Each row is a point on a tangle of strands that fork, close into loops and nearly touch. The rows are in no order.
Two points are linked if the straight distance between their rows is under 93.6. Some points are linked to none.
<172>: [  8  -6  17  -1  29   4 -19  17 -25 -22  15  -6  -6 -16  -9  30 -11 -19
  -4  -3 -12  17  13  14   8 -28 -10  -3  -3  15  -4 -16  -1 -13  30  -6
 -22   8  14   3   1   0   9]
<1213>: [ -1   6  30 -12 -12   2  -4  -5  22   2   7 -20  -8  15   2  -9  -7 -22
  12  -6  -5   3  14 -26  -7  -4  10   7 -18  28  22  -8 -15   1 -15  -1
 -19   4  25 -24  10  11 -21]
<511>: [ -9   6   8 -14   0   6   7  -3  17   0 -22  -6   0   2  10   1  -4 -24
  34   2   0  -6 -16  12 -16  -1  14  22  -9 -11  23 -19 -21 -12 -11 -11
  18   3  38  -1   6  32  -4]
<396>: [-14  -4   7   6 -22  13   9 -17  24   3  19  19  17 -10  -5 -22   4   9
  32  -6  -1  -6   8 -23 -15  14  -1   7 -13   4  21   1 -20  18 -14  33
 -38 -11  -5  13  -8  22  -7]
<936>: [-23 -14  -9  -8   7  -3  -2  -5 -15  17   8 -19   1   8 -21  13  11 -26
  -3   7 -21   0  12 -37   3  -8  -5   5 -12   4   7  -1   4   8  -6 -24
  -9   5  16  11  -5  22 -22]
<520>: [ 14   3 -17 -11 -19 -19  29 -18   6 -24 -22 -14 -18  -1  10   4   3  31
 -23 -32  22 -12 -33 -10  21 -12  -9   0  -6 -18 -21 -17 -16 -36  12  10
  13  19   0  -2   0 -34   4]
<818>: [ 17  10   1  -7  32  -8  25  -6 -12  -8  23 -21 -14  -7   8   1  15   7
 -16 -22  14 -10 -30  14  26 -19   3   5   1  -5  -3   5 -25  -7  22  11
  -2   5  -2 -26   3  20   2]
<574>: [ -3 -12  21  14 -19  -1   3  -2  22 -20   0  -6 -38  -5  19  24 -29  -4
   2  -2  11  21   6  -7 -11 -19 -12 -20 -18   8  -8 -15   0  -8   2  40
   6  11  15   9 -14  -2   2]
<355>: [ -6  23 -13  15 -29 -11  32 -24  -4   9   3  -2 -28  -7   2  -8   1  -1
 -26 -24   1  -2 -27 -12   8  -7  14 -24 -22  11   3  13 -13  -1   1  19
  15  12   0 -19  -1   7 -10]
<1202>: [ -4 -23  16   5  17 -16   1   7  14  -8   8  12  13   5  -4   9  -1   6
 -17  11   1   2  -2  10 -15  -2  -4 -10  -4  -6   9 -11  -2  -4   1   1
  -4 -21   3   8  11 -13  14]
<516>: [ 15  -2  14  -1  -3   8 -14  11 -22   0  15  16  12  10   2   1   2  25
 -12 -12  22   5  -9  16   2 -13  -5  -7   8  -8 -17  17   0  18  17  20
 -11  24 -13 -24  -9  18  23]
<717>: [-19   3   4   3   1 -13   1   6   5   3 -11   1   1   5  18  15   0 -24
 -13  25 -18   4  30  -8 -33  -1 -38  21  -2   9 -10 -32  12  -3  -1  -2
 -15 -36  -4  23  -9 -29  -3]
<632>: [ 24 -15   3  -9  20  -8  -6  15  -5 -12   0  -8   9   7  18   7  -9  19
  -6 -16  28  -6 -21  17  10 -13  -5 -17  -4 -17 -24  10  -3   7  -2   5
   3  19 -21  -1   3  -1  22]
<685>: [-10  -3  18  15  -4  26   1  -6   4 -10 -23   9   2 -27 -19  -2 -10 -22
 -11 -17  -6  -2  35   6  29  -6   6 -22   9  26   7  22  18   0  19   6
  46   9 -27 -21  15 -33 -14]
<792>: [  3  11   6  11 -15 -13  20 -25  15 -13 -26 -14 -13 -17  15  -1 -18 -21
 -28   1  -2  -4  21  -4  12  -2   0  -9  -3   4   4   1  -3   5 -10  -2
  40   2  24  -2   4 -26   3]
<618>: [-28   8  -1  11 -21  -6   2 -12  12   1   5  11   4 -26  -5  -5 -10   1
  11  25 -16   0  21 -15 -26   5  -6  22   0  19  34  -2 -12  15   1  15
 -10 -23  12  22 -11  10   7]
<76>: [ 19  -2 -14   9 -22 -21  23  16 -17   2 -15  -5   9  19   2  -2 -23  23
  22 -11  20 -13 -27  26  -9  11   5 -12 -27  20 -12  12   2 -13  -7  15
  20  15  -8  11 -10  29  17]
<185>: [ 10  -5  15  -8  23   0 -34  17  -3   0  10   0   0  -5   2  12  -7 -23
   6  22 -14  18  14  20 -15  -8   3  18  16   8 -12 -23  22 -27   9 -33
  -8 -31  -7  13  15 -29   2]
<1218>: [ -9   0 -12  -1 -16  -4  -3  14 -11  15  27  30  32   1 -17  -7 -16  17
   3   3   5   1 -11  21 -16  16  10   8  -6  16  14  -3  30  13  -9  12
   6  -2   9  -5  -7  -8  27]
<1199>: [ 13 -23  14  18  -9   6   0   0  23 -20 -11   2 -18 -20  -1  -8  -9   1
  -5 -16  -9 -11  -5  -5  -5 -11   5  -9   1 -10   6 -14 -23  -9  -3  26
  21   3 -19 -13  12  15  -1]
<1084>: [-10  -1   6   0 -12 -22  23  -3  13  -1 -13  -3  -7  -4   4   5   6  -4
 -18  11   3  -6 -10  21  -7  10  -1 -12 -14 -16   4 -21 -11 -17   3   9
  -7  -6  20   9 -14  -3   9]
<465>: [-26   3  18 -15  -4  11  15   6  22  -3  -9   1  -2   4  25   7  -4 -17
  14   8  -7   7  -2  -1 -21   5  -8   7  -7  -9  11 -37  -2 -33  -1   2
 -14  -8  30   6 -20   0  -4]
<642>: [  3 -10  18 -19 -20  22  -3  -6  31 -11  25  -4   2   8 -11 -10   5   9
  24  -2   7 -13  11 -26  -4  -7  -7  21 -14  -2   8 -32 -21   9  -7  17
 -56  -9  -7   6 -13   0 -21]
<158>: [ 18  13   8 -16  33  18 -15   3  -9  -9  27 -11   5 -10   3   1  23 -11
  -2  -3  14  -8 -13   8  27 -17  22  13  12 -19   6  16 -12  17  23  -4
 -25  19  10 -20   5  15 -10]
<62>: [ 15 -12  -6  -5  -8   1  24  -7   8   2   4 -13  -6  12   6  -4  -4  -1
  35 -19  14  -3 -38  -1   0   1  17  15 -28  -5   5   5 -36 -14  -6   5
  11  22  30   4   3  39  -4]
<180>: [ 12  -2  12   1  10 -15   0  -2  -9  -8   6 -18 -34  21  10   2   1   4
 -11  -7 -16   3   1   0  10   1  -5  -7 -11   4  -9  10  -2 -15   1 -30
  15  14  20  -3   0  24 -11]
<775>: [ 21 -16  -3   0 -13  -9 -23   9  16 -29  -3   1  17   5  13   6 -25  31
   0  -5  28  11 -19  10 -13  -9  -6 -25   0  12 -15  -4  37  -2  -3  -5
  -8  -2 -11   6  -3  -7  17]
<889>: [-12  -2  16  -4 -30 -10  20 -18   2  -3   8   0 -29 -11  -3   5  -6  -3
 -35 -21 -19   2  18   1  14 -10  -1 -31 -16  18  10   8  14  -1  12  25
  22  24 -10 -28   1   5  -1]
<959>: [-22  25  -2   3 -18  22 -16   1   1  23  -9  -1  -1  11 -11  13   3  -7
  29  10   8   1  25 -23 -11   3  -5  -5  -1   9   5  -1 -14  35 -32   3
 -22  15 -10  -3   1  16   2]
<277>: [  4  -2  -4  -8   8   1 -26 -12  27 -14   5   1  13 -12   4  -9 -20  -5
   8   2  10 -10  15 -17 -10  -1   6  32  17  -2   9  -8 -10  -4 -12 -24
 -14  -9  13   1  17   3  -3]
<841>: [-20   0  -4  14 -19  -1 -35   0 -39  18  -8  21   0  -6  -8  10 -23  19
  -2   7   5  13  11 -12  -6   0 -23  -4   2   8   2  -2  15  14  -5  -9
 -13  22   6 -14  -3  11   1]
<295>: [-17  22   8   3  -7  38 -26  -5 -20  24  -1  -2  -9  -6  -2  -6  21  -7
  22  16 -28  11  19 -35  -5   9   3   3  13  18  12  -2   2   1 -13  -6
 -12   6   4 -16  -7   4 -10]
<869>: [ 17  11  -5  15  -9  13 -14   5 -29 -17 -22   0  10 -24   4   7 -15  13
  22   7   9  17  -7   5  16   3  -2 -22  -3  -3  -1  16  10   6 -11  13
   5  20   5   3  -3 -15  26]
<1000>: [ 17  -9  -5  16  18  -4  13 -10 -14  -7 -11 -11 -24  12 -21   1  18  14
 -16 -10 -21   9   6   7  21   9  -8 -22   4 -10  -8  21 -17   1  10  -5
  25   6 -12  -9   3   0  -6]
<301>: [  2 -12  -5 -25  16 -19 -10   6  11  -1  22  -8  27  25   7  -7  11  -4
  -8   2 -10  -9  20  12  -1  11  -2  16  30 -18 -19   1  28   5  12 -36
 -19  -5  -5   5 -12  -5   8]
<902>: [ 17  -5  10  -7 -22   3  -3 -30  14   4  33  11   4   6   7 -31  11   4
 -16 -13   6 -16  -1 -21  -2   1  21   0   5 -12 -16  30 -22  15   1  17
 -13  24   5  -9 -13  13 -11]
<1030>: [ -5 -11 -15   9  -2  22  17 -10  -1   2   3  -1 -11 -25 -38   5   2 -21
 -18 -12 -42  16  29  16  36  -5  -8 -16  21  10  10   5  14   3  23   7
  27   7 -16  -8  13 -16 -12]
<294>: [-21  -3  23  17  -9  13   9  -6   8  -7   0  12   0 -29 -10  -3 -20 -12
 -14 -24  -5   4  20   0   2  -2  -7 -36  -2  18  12  17  12   0   5  31
  24  26 -19 -11  -4  -8 -15]
<771>: [-20 -12 -14 -13  23   8  19 -11   4   4  14  -3  27  -2   1  -5   3 -26
 -20 -16 -23  -6  16 -37  11  11  17  12  12 -25  -2  -2  11 -16   3  -2
 -16  -2  -9 -13 -11  -8 -11]
<93>: [-11 -12   4  -5  21   4 -25   4 -21   9  -2  12   7  -1   2  18 -40  -1
  -4   6  -6  26   4  -6  -6   3  -8  23  33  24  18  10  16 -19   6  -9
  47  -8  -6   1 -10 -27  14]
<644>: [  8   5 -21  26 -21 -27  22   2 -13   4 -23   6  -4   7 -19  -2   4  34
   5  16   4  -6 -14  31  -2   9  -4 -22  -8  16   8  14   2  15   3   8
  24 -16 -19   1  -1  16  19]
<306>: [ 16 -10  15 -14  27 -18 -23   4  -9  -3  29   6  33  17   5  16 -19  23
  20   2  20   9   0  31  -9  -6   1   5 -15  15  -4   4  27   2  18 -22
 -12   8  19   8 -17   5  27]
<550>: [-10  -5  -7 -27  -9 -11  22 -28  20  -1  10  11  -8  36  18  -5  13   3
 -27 -20  -6 -22 -12 -35  -2 -23   2   4 -18 -25 -20 -25 -13 -10  -2  -4
 -18 -11  11  -5 -15  17 -32]
<230>: [ 12  10   3 -16  30   0 -33   6  -9  14   0   9   5   2  14  -2   6   1
   8  25 -11   6   6   4 -17  17  13  15  26  -7  -1   4   2 -10 -10 -37
  13 -44 -16  23  20 -33   4]
<214>: [ 11  -7 -12  19   4  -9   8   4 -15 -27  -2 -11 -11 -21 -19   3  -3   6
 -30  15  -9   3  19  31  26  -2 -32  10   7  14  13   1   8   0  19  -7
   7 -24  -8  16  10 -23  11]
<880>: [-25  26 -29  24 -18  -5  12   4 -12  36  -9  24  19 -10  -6  -3  -9  -4
  13  16   5   6 -11   9 -23  22  22  -9   2  17  21   4   6  15   4  17
 -15 -10  15  -8  -3   3  19]
<41>: [ -1  31 -15 -14 -12  25  -4   3   0  -2 -14 -12  -7   2  20 -12  11   5
  15  19  13 -10 -19  16  12  -3   1 -13   7 -25  -5   6  -4   3  -4 -16
 -23  27  15  13 -17  11   6]
<953>: [ 15 -13  -3  -3 -10   5  27  -6  10 -27 -47  -2 -24   7   6   8   5  20
  -7 -28  10  -7  -8  -5  17   2  -8  -7   0 -27 -15 -14 -22 -23  -2  14
  32   8 -15 -14  13  -5   2]
<508>: [ -1   3  -7   7  16   0  -5  23  -7 -21  -4  12   4  -1   7 -15  -2  39
   8  19  19 -16 -30  22   5  -2  -3  -2  11   2  16  23   5  10  -9 -20
   1 -16 -11  15  17  11  -5]
<1027>: [  0  20 -17  -9  14  29 -11   3 -19  22  -3 -16  -9   7  -1  -4  20 -29
  12  21 -42   6  18 -33  -5  15  -3  31  25  10  -6  -3   1 -12 -13 -25
  -6 -22 -18  -6  -3 -11 -12]
<349>: [  3  17   5  12 -43   2  22  -7   9  16  20  10 -19 -14  14 -25 -12   3
  -3 -31  11   3 -24  -7   0  14   4 -10 -37  12  -5  10 -28  -3 -15  32
   0  19   2  14 -13  19  -6]
<322>: [ 11   0 -14  -8  -1 -17  20 -10  -5  -1 -14  -4   7  21  12  -4  -1  16
  20 -23  25  -9 -47   5 -14  -8  19   6 -15 -20 -19   6 -27 -15   5   0
  20  24   0  22   0  28  12]
<722>: [ -3   9 -22   2  19  17  -9   2 -11  19  -5  12  -7  -7  -8   0   3 -26
 -18  17 -20   4  15  -8 -11   7  -8  22  40   9 -10  -1   5  -2 -19 -17
  15 -49 -25   1  15 -33  -7]
<558>: [ -2 -10 -13  14  -7 -19   8 -15 -10  23 -17   7 -10  -1 -27  -6  26   0
 -18   9 -33  20  17  10  -1  12  -1 -22   3 -13   1  -1   8  14  12  13
   1   6  -2 -22   4  16   6]
<1062>: [  1  -7  -1  19 -33 -10  14  -7  25   7  31  36   5 -10  -4 -21 -21  19
   8 -20  10   1 -17   7 -10   8  -1   0 -23  20  13  12 -13  12 -10  41
 -14  -6 -15  17  -1  32  18]
<1085>: [-15   4  -2   7  25  38  15 -26  14  -5   2  10  11 -15 -19   1   8  -7
   2  -3 -12 -17  -3  -6  16  -5  10   6  15 -38  -4 -10 -30   7 -10   2
   0  -9   0   9   5  10 -20]
<799>: [-16   7   7 -20  30  15 -11  10  -6  16 -27 -14  10   8  10  10  13 -35
   6   6   4   3   4 -27 -20  -7   1  22   3  -4   8 -20  -8  -6 -15 -19
 -25  -6  12 -18  24  -7  -8]
<1129>: [  3   9  -8 -24  26  18 -20  12  -3  12   1 -14 -22  17   9  -7  16 -29
  12  10 -35   9  13   9   2   4  -3   5  23 -16 -15  -3  -2 -16  -3 -46
  -6   4   3 -13  10   4 -13]
<762>: [-22   2   4   7 -18  -4  -2  13 -14  14  -2  22  -1  17  -9  -3  -4  28
 -27   6   5   5  12  -9  -3  17 -22 -24   0  -3  -2   2   6  10  -1  -9
 -12   6  -8  12 -18  12  -8]
<421>: [-12   2   3  10  -7   1  -5  13  10   3 -21  13  -7 -11  -2  -3   5 -17
 -18  29 -22   2  19   4  -9   4 -18  19  21  -2  -8 -21  -3  -5 -14 -13
  27 -45   0  27   4 -40 -11]
<947>: [ 11   0 -16  -2  26 -24  31  -2 -18 -10   3 -31  -4  12  -1   2  13  32
   5 -18  35 -14  -7 -13  23   7  -9  14   8  14 -27  16 -13 -19 -12  12
  25  13 -30  -3 -13 -12   1]
<1055>: [-25 -16   0   5  -9  -8  10   4  27  -2  -2   9 -18   6   7  18 -14 -37
 -18  26 -15  12  38  -2 -19 -15 -19   0  11   3  -2 -29  10 -15  34  19
   6  -8  10  15 -32 -32  -1]
<634>: [ 18  16  -3  15  -6 -13   6 -16  -3 -20  -2 -18 -11 -24   3  -8   8  14
  -7  22 -19 -14   8  24  16   6 -21  13  -4  -6  -6  -9 -22   0  -3 -24
  17 -22  15  23  -2  -8  -3]
<785>: [ -6   0   0 -14 -16  -1  -3   1  -3  -7  28 -10 -32  12   3   0  -4 -10
   2   4 -14  13  -3 -15  -2 -16   6  -2 -19  18  25   0   2  -9   4 -12
 -10  11  28  -7 -12  22 -18]
<1123>: [  4   4  -9  -1  23 -22 -25  19 -22 -19 -23  17  12  -4  10  -3 -17  33
  11   3   3  -1  -1  23  -2 -16  -2  -8   8   7   9  24  24  -1   9 -38
   8  -4 -25   3  22   2   3]
<299>: [ -7   2  -4  17  -1  13   1 -30   9  -3 -13   1  -7 -17  -8  -2   9   8
   4  -3  -4 -12 -11 -18  -5 -11  -8  -7  10 -19  -6 -13 -35  16 -10   5
   2  -9 -22  -2   6  33 -24]
<1214>: [ 14   3  13  -9  49  -2 -24  29 -25   0 -11  -9   8 -18   3  16   8 -37
   1   5 -14  14  -3  32  -2 -14   2   3  -9  -2  -9 -15  14 -16  21 -16
  -4  -8  -2   8  13 -18  11]
<687>: [ 13  -2  25  11  -8  -6  -6   6 -16 -25   8  -7 -34   5  13  24 -10  34
  13 -11  12  15  -3  -7   0  -5 -18 -21 -25  11 -12  -6  -5 -21   6  36
   7  22  -1   1 -17  -4   9]
<275>: [-16  -8  -9  -4 -45 -13  13  17  -3   8  -4  22   6   3   0   6 -27  31
  20  -9  17  18  -6  24   2  27   0 -23 -27   7  -3   2  13  -6  -8  21
  -1  14   1  31 -20  17  22]
<92>: [-17 -19  19   6  17   7 -10  17  -5   6  -5  23   1   5  -2  26 -29 -33
  -2  22  -9  24  31  -3 -17  -3  -9   4  22  13   7   0   3 -20  19   4
  25  -1   2  17  -9 -33  15]
<1191>: [  0  -2 -16  11  18  15   4  -9  -7   6  -8   0   1  -1 -36  10  23 -25
   0 -10 -30  23  25  12  26  25  18 -12  21  -2  -5   5  19  11   7 -25
  38 -13 -16  -7  26 -30  -3]
<715>: [ -4   5  11 -22  15  16  -8   3   9  10  -4  -8  -4  43   9   3  22 -18
   5  -9   1 -20  14 -28  -4 -10  11  32 -13 -25  -7 -18 -10  12 -19  -3
 -40   5  10 -18  15 -10 -23]
<1011>: [ 10 -26  12   3  -5  11 -22   8  16 -17  -8  -1   1 -31  -2 -12  -9 -23
   0  -4  -8  -1  -4 -11  -2 -10  23  -9  11  -1  12  -8  16 -16  -4  19
  34  -3   0 -21  19  -4  -8]
<145>: [-16  12 -21   6 -28 -18   1  -3   6  14 -20   3  17 -13   2   1 -10 -10
  26  27  14   0   0   1 -26   1   7   8 -19  17  22  -4 -14  10  -7   0
 -15 -16  28  23  -2  10  20]
<123>: [ 10   9  -5  -6 -28 -28   3  -9 -16  26  31  13 -31  26  -1   3  20  25
 -14 -11 -12   3  -2   2 -11   4   8 -17 -21  -3 -21  13  -9  13  11   7
  -7  24   2 -10 -21  21  16]
<4>: [ 23   4   9 -27  -1  -4 -10   0  14  -2  28  -3  18  34  15  12   4   8
  12   7  16   6 -10  12  -9 -10  12  -4 -11  -3 -13   4  17  -6  24 -10
 -32  26  16   6 -29   7  10]
<1159>: [ 14 -12   7  -5  -1   4 -17 -20  30  -6  24   4  12  -8   2 -28  -2   4
   6 -19  18 -28   8 -16   6  -1  19  19  11 -16  -1  10 -20  12  -8  -8
  -2   8   0  -8  13  25 -23]
<333>: [-13  -1  -3   7 -17 -12  20 -13  -3  22   7  10  13 -15 -10 -15  14 -16
 -11 -17 -15 -18  -3 -24   2   7  21 -22 -16  14   2   9  10  17  -9  17
  16   9   2  -7 -11  27 -28]
<319>: [ 15  29  -9  10 -16  15  12 -10 -11 -13 -16 -15 -20  -4  13 -13   2  20
  42  18   8  -6 -11   5  13  11  -4 -14  -8 -12 -11  12 -13   0 -18   9
   8  19   4   1 -15  13  12]
<971>: [ -9 -11   4   4  32  12  19  -5   8  -8  18  10  -2 -14 -15  -5  10 -25
 -26 -12 -23  -5  12  -8  17  -4  16  -7  13 -23  -5  -6  -7 -13   6  -7
  -1  -8  -2  -2  12  -6 -38]
<188>: [ -2 -12   4  14  17   2  -8  25   4  -7 -29  21  -1 -10 -16  18   1  -7
  -7  10 -16   4  15  21 -18  -6   2 -14   8   1   7  -5   5   5   0  -2
  25 -25 -19  -4  26 -17  33]
<1206>: [-18 -15 -14  11  -4  -8  10 -10   4   3  20   8  29 -24 -28 -21  -3   0
 -18  -2 -15  -9   2  -8   9  11   9  -6  11  11  16   3  18  16   6   0
  13 -12 -14 -10   4  14 -13]
<378>: [ 11   5 -19  23   5  -5  31 -33  -6 -14  12 -17  14 -13  -6   3  -6  23
  18 -14  27 -13 -26 -10  24   5  -7   5   5   1 -15  19 -21  13  -7  23
  26   7 -17  13  -8   0  21]
<796>: [  8  -7  -4 -23  -9  -4 -30  11   7  14  -4   6  28  22   6  -7  15  11
  13  15  27 -19 -16   4 -21  -9   9  15 -14 -10   1  10  -7  32 -17  -4
 -27  -1   9  21  13   8   0]
<195>: [ -9   9  -8  -5 -27  20  -4   9  10   9   3  -3  -6   3  29 -23 -12  -3
  -4 -14  19  -2 -30 -13  13   1   2  -9  -1   0  -6  11   5  -1 -15 -12
 -31  23   7   4  -8  19 -24]
<1147>: [ 15  -9   0   5 -21 -16  11   6  19  -7 -17 -19 -26 -15  21  10 -23 -13
  16 -11  25   5 -24  13  -5 -15  -5  11 -34   9  -5 -16  -8 -12  -7  49
   9   3  24   5  -1  16  14]
<487>: [ -8   5   9   2   1  33 -32 -10  -1   8 -10  -4  -2 -24  -1  -3   6 -30
  17   9 -25   8   5 -29 -12   0  23  -9  17   5   6  -8   5   6 -15  13
  17  -5  -3 -15  16  -5   4]
<976>: [ -7   1   7  -8  13   4 -22   6 -13  26  -1 -21  15  19   2  10   4 -13
   5   3   0  -2   9 -33 -20  11   1  45  -6  26  19  -5  16   6  -8  -2
 -28 -16 -14 -26   9 -12   2]
<1006>: [ -8   3   4  -4  11   5  -8  20  -1  10 -13  -1  -8  15  11  -8   8 -16
 -26   6 -18  19  10   3  -3  14 -16 -10  18 -13  -5 -13   8 -26   7 -26
  -8  -4  -2 -17  -3 -18 -12]
<1032>: [ 15  -6  -5   5  24  -8  14  21  -3 -15 -50  -8   8   2 -17  13   6  -6
  -3  -1  -2   1  19  39   8  -2  -6 -10   2 -13  -3   7   8  -3  17 -12
  27 -15 -28  -5  35 -22  10]
<641>: [  6  -4  11  -6  40  -7  12  40 -10 -17  -3 -22  -3  -1  14  15   2 -10
 -13 -13   5  10 -15  33  24   9   6  -9   3  -6   1  -8  25 -19  14 -12
   8  -1   5  -9   7  -8  -8]
<728>: [-25  25   4  29  -6  20  22 -32   8   7   7   7  13 -21  -3   9  -6  -7
   9  13 -12  -1  17 -11   3   1   2 -27  12  16   1   0  -1  29 -17  12
  22 -10  -6  10  -1 -15  14]
<1095>: [  8  10  10  13  -9  -3   3  13  22  13 -28  -8 -15 -11   5  -5   2 -18
 -26  14 -14   4  27   5   8   5  -5   3   9  10   4   4  15   5  12  -1
  51 -19   6  -4  14 -52   7]
<115>: [  4 -18   2   4  25  -9  17  16  -4 -16  15 -20  -3 -10  -4   0   1   0
 -27 -30  26  -7 -30  11  33  -5  26 -12  -8   0   7   4  16 -14  17   7
  20   8   4 -23   6  13 -11]
<311>: [  4   2  -2 -23 -25   6   1  -8  26   3  17  -3 -23  30  27  -7   4  11
  -6 -25  20  -6 -40  -8  -2 -14   3   0  -7  -9 -21  -7 -18  -7 -13 -11
 -19  11   1  -1  -7  15 -22]
<425>: [  9   5 -28  23  13 -16   3  -8 -12   0 -16  -3  14  -3 -13   3  21  29
   6  16  16 -20 -37  22   7  -6   3 -13   8   3   1  14   3  24  -2 -18
  19 -21 -12  13  11  10   3]
<68>: [-12  -1 -19  15  18  -1  -5  -7 -23  28 -15  -4   4  -5 -25   9  26 -18
 -11  15 -16  12   9  -7  -4  -7  -9  -5  10  -5  -6  -3   8  21  -6   0
 -14  -5  -3  -2  12   8  -1]
<807>: [ 31  24  10   3 -12   1  22  -3  -3 -13  -5 -11  -9  -2  15 -14  14  39
   7   7  17 -17  -8  11  13  16 -17   8 -11 -14  -8   0 -27 -13 -15   5
   2  -6   2  19 -16  -8  -2]
<159>: [ 16  19  19 -12 -14  -5  17 -19   7   8  47   5 -25  28  16  -9  16  10
 -14 -11   3  -7  -7  -4  -4  -8  23  -3 -17 -18  -6  29 -36   3  10  12
 -14  22  14 -10 -19   0   7]
<1193>: [  6  -1 -10 -26  12   3 -10   6  17  -7 -10   7  30  10  -5  -8   0   0
  40  11  36  -9 -28  15  -7 -13   9  26   0 -18  27   5 -13   9   2 -10
 -33   0   8  22  15   8   2]
<682>: [ -8   6  -5 -21  17  -2 -15  14  -9  16  38   5  23  14  -7 -10   8  12
  -6  12 -17  -2  10   9  -9  14 -15  34  35   6   5  -4  40   9  -3 -19
 -17 -20 -18  -6  -4 -17  13]
<499>: [-10  -7  -3  -3  -5   3  -5   1  -9  21   5  14  26  -9 -30 -10  13  14
   5   8 -22  10  -4  10   1  14  15  -2  20  15  26   3  33   8  -1  -4
  40  -6   0 -22   6  -3  17]
<442>: [-21   9 -28   1 -33   1 -23  11 -16  29  -7  11   2   9  -6   5 -10  15
  21   4  23   3  14 -13 -13   5  -8   8  -3   7  -7  12   8  35 -20  10
 -49  24  -5  10  -7  19   0]
<994>: [ 14 -13  15  12  -7   2 -17  14 -12 -21   8   0  14  -7  11  16 -28  22
  12  -6  19  28 -15   4   9   6  -8 -21 -14   5   8   1  28 -11  -3  22
  -2  14  24   5  -9 -15  15]
<212>: [  7   4   3  -7  13  14 -28  13 -12   7  34   2  24 -19  -3  -9  16 -13
  -9   6  18 -11 -15   3  16   0  24   7  21 -12  -4   6  25  16  11   1
 -22   7   4  -9  -5  -9  -6]
<401>: [ -9   0 -21   1  -6   0 -11  -6 -27  19   5   3  15   8 -12  -2  31   5
   6  30 -19 -13  20 -11 -15  14  -8  16  -8 -18  -4   3  15  33  -6   4
 -34 -11  -8   7  -4   0  12]
<1051>: [ 26  -4  -6  15  15  -9  15  -4 -11 -23  -4 -22 -33  -4 -12   8   4  19
  -6 -11   5  -9  16  -4  39   9 -19   1   5   4 -28  17 -20 -15 -10  -3
  37  -7 -14   6   4 -12 -19]
<883>: [  4   0   7 -26   0  -8  -5  -6  22   7  11 -10  10  42  15   7   7  -6
   3  11  -6 -10  21 -18  -8  -1 -10  14  -5  -6 -19  -8   8   9   0 -21
 -45   6  10  -1 -20  -6  -6]
<1112>: [-10 -22  10   6   5  -3 -12  12  -4   7  22  13   5  23 -12  -5  13  23
 -28  -7  18  -4  -9  -7   0   0 -23  -5  12  -6 -15  17   7  16  15  -5
 -23   7 -12  -3  -6  12 -21]
<492>: [ 19  -7   2  -6  21  -9  14  31  -1 -38 -40   4   5  -2  -4   5  -1  -3
   4  10  -1  11  20  40   8   7   4   9   1   1   0   6  26 -31  15 -23
  18 -32 -19  11  24 -55   0]
<1217>: [ -6   0  11  -8   1  -3 -22  -1  20  -1  20 -13  18 -13   8  -4 -17 -24
   3  -3   5   0  20 -34 -21   7  10  17  -5  25  18  -7   7  -2  -2   5
 -32   2  14 -13   8  -5   8]
<247>: [ -1  -1   4 -14  22 -15   7  -4   4  -5 -27   7  21  15  14  -2 -13   4
  16 -11  31  -2 -38  17 -19 -23  -6  10 -18 -16   4 -10 -25 -13  13  -7
 -25   8   6  16   0  32   1]

A piece is two or more points that can be reached from each other along the links. Count, over all rows, the pieces, the separate loops (a circle has one, a figure eight two, a Y none), the forks (points with three links) and the tips (points with one).
pieces: 4
loops: 2
forks: 17
tips: 21

A tip is a point with one link. Name the tips that can be reached along the links from each point below, in the order of the rows.
<247>: <1123>, <275>, <796>, <492>
<68>: <306>, <123>, <378>, <682>, <401>
<1030>: <642>, <1191>
